Each row is a point on a tangle of strands that fork, close into loops and nearly touch. The rows are in no order.
In the rows, zero is written as 100.
Two points are linked if the straight distance between their rows is under 61.6.
Rik: [ 88 115  90  96 109  84  78  93  94 125  92  93  75 107  69  85  96  68
  71  67 118 105 124]
Pef: [137 120 103  94  92  68  89 114 119  90  89  95 122 134  91  76 127 120
  89 101  94 101 104]
nidek: [ 69  93 111 110  99 104 131 102 115  90 114 120  71  89 112 107  77 101
 126  96 103  79 106]
tun: [ 85 115 108 114  97 105 120  82  78 105  59  98 102  99  98 114 102 117
 108 106 105  98  86]
pekit: [117  95  86  76  81 109 117  81 103 118  94  92 110 122  81  94 124  88
  65 102 105 110  84]
Rus: [ 85 114 115 114 113 117 118  86  88 104  72 106  83  82  96 127  78  95
 120 108 105  95  97]
rilid: [115 125 106 119 141 104  95 111 102  87  68 112  92  87 108 117  71  85
 129 111  81  91 126]
nupek: [ 97 117  81  95  87  72  83  88  88 133  78  92  98 118  66  67 125  75
  63  76 117 109 118]
zimip: [ 64  80  99 109  89 127 136  88 100 100 115 124  90  90 121 106  85 107
 117 110  98  94  95]
merog: [ 84  61  64  86 121 112  73 110  81  87 150  98  99  90 123 108 114  76
 101 101 103 109 109]
Mak: [104  92 110 122 101 107 106 109  94  99  74 101 121  58 131 121  88 129
 139 113  76  95  89]
noleb: [120  70 113  88  86 105  83 112  79  95 120  72 142  78 131 115 141 153
  97 115 105 113  70]
tum: [ 76  98  95 100 134  94  74 113  83 109 107 101  75  83 103 103  96  68
 109  76 109  92 137]
feb: [106  99  90 100 139 104  85 117 101  94 100 107  82  98 102 104  98  76
 103  94  90  94 127]
Som: [ 77  95 115 114 109  95 110  97  88  93  77  89 107  57 125 127  93 126
 130  96 101  86  91]
Rivu: [ 74  96  87  83  78  87  95  88 105 119 131  95  77 106  71  72 115  76
  63  72 119  99 105]
Fesu: [ 86  89 104  92 128 111  93  91  70 108  91  78  87  71 106 134  89  87
 101  90 119 100 105]
Kol: [163 101 130 114  87  90  86 130 127  85  93  93 128 102 110  94  59 135
 151 128  78 110  80]
Gufes: [ 53  92 100 117 121 141 100  82  86 109 119 143  72  76 108 107  92  74
 101  98  97 102 124]
Mab: [104 101  78  79  72 120 116  80 117 125 116 106  91 107  67  86 110  74
  50  95 108 112  90]
Vup: [ 79  87  86  91  90 100  98  91  82 109 108 102 105 114  99  81 133  97
  84  97 106 107 100]
dip: [119 118  91 103 126  88  74 110  80 101  60  94 115 114  99  99 126 107
  99 101  91 107 110]
barid: [120  85  74  77 114  94  71 109  78 116  98  78 115 118  86  96 133  77
  64  94 106 117 110]
zekav: [102 121 124 109 104  85 112  97 116  84  81  86  86  98  93 118  65 105
 119  96 120  87  96]
bulud: [ 72  73  85  93  98  77  82 110  89  99 145  94  81 104  97  82 113  84
  97  75 111  93 119]
Num: [140 117 132  88  53  80 109  91 117 108  76  86 148 134  86  93 124 135
  83 119 107 113  71]
tusap: [ 95 116 120  99 133 123 111  94 117 105  95 119  65  85  88 130  50  70
 110  95 102  90 120]
bom: [ 94  81  61  78 106 140  74  83  93 112 140 111  89 101  84 107 106  48
  55 101 103 125  92]
Tos: [ 69  77  89  82 115 117  83 104  99 102 153 101  66  81 100 110  86  68
  95  76 119  95 113]
givez: [113 128  85  96 102 129 108  76 108 130  80 125  92 118  67  86 104  65
  58 102  81 110 108]
vemop: [ 78  59  76  90 115 131  98 107  94  88 148 112  91  78 133 120  94  81
 108 110  93 102 100]
Foz: [107 112  98 108  77 111 137  91 133 106 102 128  89 124  78  78  74  88
 106 109  89  94  90]
bab: [ 77 105  78  89  73 113 109  82 120 119 127 123  78 106  71  69 111  72
  58  80 101 102 102]
zavem: [101  84  61  77 102 113  64 100 101 116 138 104  89 108  77  85 116  48
  52  83 105 118 110]
bevik: [ 42  80  85 108 108 128  92  80  72 107 128 121  76  74 117 102 101  83
  94  93 109 102 104]
memas: [ 48  84  91 116 107 103 101  96  76 103 110 118  83  79 122  89 113  98
 115  91 103  92 120]
Sugo: [ 83  89  85  87 110 120  99  91  97 110 126 100  74  96  89 105  93  71
  80  83 110 103 103]
lumez: [149 130 120 117  90  98  87 112 115  83  57  95 134 122  91  98  64 113
 128 128  86 109  77]
Dil: [ 93 119 122 100  75  78 133  91 118  88  92  83  84 112  79 106  69 105
 102  95 125  87  86]
pobi: [141 128 141 116  77  86  76 111  94  89  65  71 143  99 106 114 101 164
 109 119 108 106  76]
Sem: [124  99  86  90 134  96  74 106  73 107  75  76 108 106  94 113 118  91
  83  94  97 117 112]
Dumad: [ 55  77  91  98  89 128 118  79  79 101 113 111  87  87 113 106 104  98
  97 105 112 104  86]
Gepov: [ 93 119 115 115 115 115 119 103 130  95  95 139  75  94  93 116  49  78
 128 103  96  84 117]
Boti: [ 87 120 108  99  98  83 103  84 100 108  86  85  74 104  70 102  84  86
  76  72 126  91 113]
kose: [116  77 110 102  92 117  95 109  83 101 102  77 140  65 141 119 118 152
 119 122  83 107  76]
Mize: [129  93 114 115 101 115  92 114  90 103  78  93 139  72 128 113 100 145
 135 123  72 106  78]
Nokez: [ 83 107 105  96 126 114 101  92 109 112 112 110  62  86  89 116  72  72
  93  79 113  93 118]
Lupi: [ 87 111  99 114 105  66  95 113 106  79  95 106  84 117  96  79 111 108
 108  85 103  83 121]
veged: [ 75  92 116 105  79  74 114  99  87  93 109  95 110 104 115  83 134 142
 111  98 111  93  91]
Der: [ 77  86  92 100 125  79  74 110  65 102 107  81  90  82 105  98 112  90
 115  80 117  95 122]
vedov: [135 131 112  90  46  70 128  84 131 106  74  92 130 136  72  78 107 113
  81 112 107 103  73]
guma: [139 111  79  76  86  98 108  81 109 129  64  87 125 124  72  94 119  79
  46 100 107 123  97]
sose: [135 120 125 107 101  76  80 117 103  83  74  76 124 100 104 113 104 142
 108 108 100 101  90]
naze: [ 71  74 100  91  97 102 104  88  76  99 121  79  93  89 108 113 107 106
  96  93 121 100  86]
buva: [ 90 111  89 101 104 118 105  78  87 123  77 110  91 115  81  94 111  80
  77  99  96 106 104]
poka: [127 136  99 117 125  96 100 111 116  88  68 109  92 114  88 105  71  80
 109 110  80  94 113]
zom: [ 94  60 106  91  92  97 117 111  98  81 135  80 113  70 128 118 100 129
 122 106 102  95  81]
zin: [125 110  89  93 107  68  75 113  97 102  74  95 119 135  94  77 145 105
  83 101  92 111 118]
kuf: [126 109 108 111  98  91 113 116 122  78  87 114 104 118 105  92  80 110
 133 114  76  89  97]
ganuk: [ 95  74  82  89  98  97 102 118  96  86 131 107 111 116 126  82 136 111
 102 112  88 101  97]
movop: [ 61  81  76  89  82  94  92  92  91 108 141 110  90 111  92  66 130  81
  82  85 110  96 105]
pevam: [ 94  59  78  90 103 119 102 111  97  78 139 107 113  95 138  99 112 106
 114 119  82 104  92]
Beg: [120  92  98 106 118 108 110 122 111  86 101 111 103  96 116 110  80 102
 132 113  75  91 102]
Taf: [122 107 109 122 119  90  93 132 116  71  86 106 113  75 126 108  85 121
 145 110  71  83 111]
pek: [ 63 103 107 119 115 137 121  78  87 112  90 127  76  75 106 121  77  84
 113 103 100  95 107]
zutog: [111 130 118 104  65  73 128  83 126  90  78  89 105 129  72  87  86 111
  94 103 114  93  80]
Lop: [105  76  87  97 124 129 111 114 102  92 120 111  93  81 124 118  83  85
 123 112  79  98 105]
tate: [ 68  89  81  87 100 147  68  75  92 116 150 126  76  85  81 103  91  52
  62  87 106 121  96]
kemu: [100  82 125  97  67  97 115 101  95 100 109  92 139  98 129  96 122 157
 112 116  95 106  67]
gar: [117 135  85  97  96 100 110  79 127 129  79 111  81 109  57  88  85  70
  50  85 102 106 111]
val: [113 107  98 101  74  98 127 102 127  97 100 121 108 139  97  70 106 104
 107 114  81  96  86]
miv: [143 119 148 101  66  83  98  97 102 104  81  69 141 113  93 109 105 156
  94 117 117 109  66]
dez: [156 130 141 119  75  88  78 114 116  87  71  77 140 115  95 100  66 149
 123 128 101 108  72]
mubut: [152 134 107 111 113  93  89 112 116  86  61  97 115 124  91 103  75 101
 109 115  81 106  99]
mego: [101  88  97  90  82  73 105 117 111  83 127  98 115 129 108  67 142 120
  97 102  91  97 104]
sevo: [119 124  97  90  99  83 106  89 119 109  82  84  84 117  67  98  80  81
  65  84 113  98 107]
kabol: [ 73  75  93  81 113 100  88  90  72 109 119  64  83  81 101 124  94  81
  92  83 132 101 102]
Femo: [ 97 123 107 116 103 119 121  92 122 103  92 128  72 115  81  98  66  80
 105 101  90  90 107]
gozod: [103  96 116  96  60  87 126  93 107  97 109  98 118 122 108  84 122 134
 104 111 101 100  76]
safo: [141 110 119 122 100  85  78 135 124  75  90  95 125  86 122 108  80 142
 143 115  75  92  94]
dono: [125  89  66  73 121 115  80 106  97 111 118  95 100 115  88  93 115  59
  63  91  91 120 109]
lodu: [ 54  87  97 114 119 103 106  95  84 100 100 109  84  52 127 118  94  95
 126  85 105  88 117]
mida: [ 82 105  89 105 106 109 104  88  70 106  78 110 101 105 106  93 124 101
  98 104  99 105 101]
moset: [119 109 114 103 117  82  98 113  99  83  83  82  99  91 106 115  91 119
 117  98 101  93 102]
Zesi: [ 92  66 105  91  85  99 106 101  80  90 131  78 125  86 126 106 125 141
 104 112 106 104  77]
Rebos: [ 71  81 109 113 123 109 120 104 106  96 103 109  91  44 133 137  71  91
 137  97  96  86 115]
lik: [114 116  99 109  94  79 109 110 130  82  98 113  90 132  90  82  99  99
 106  99  87  86 110]
butoz: [120 105 109  96  74  72  98 117 121  91 104 110 132 138 109  68 144 137
  97 111  85  97  95]
pon: [ 77 103 107 114 110  57  87 109  84  89  95  88  91  91 107  93 113 114
 118  77 113  82 120]

A piece is two or more points that can be reached from each other along the links. Count, over all rows, the pieces, the separate loops (a circle has one, a figure eight two, a Y none), the forks (points with three links) and the tips (points with one).
pieces: 4
loops: 1
forks: 9
tips: 15

A tip is a point with one link. Name the tips that can be reached along the links from each point below, in the order of the rows.
zin: merog, feb, Kol, Tos, tate
zutog: rilid
noleb: Som, veged, zom
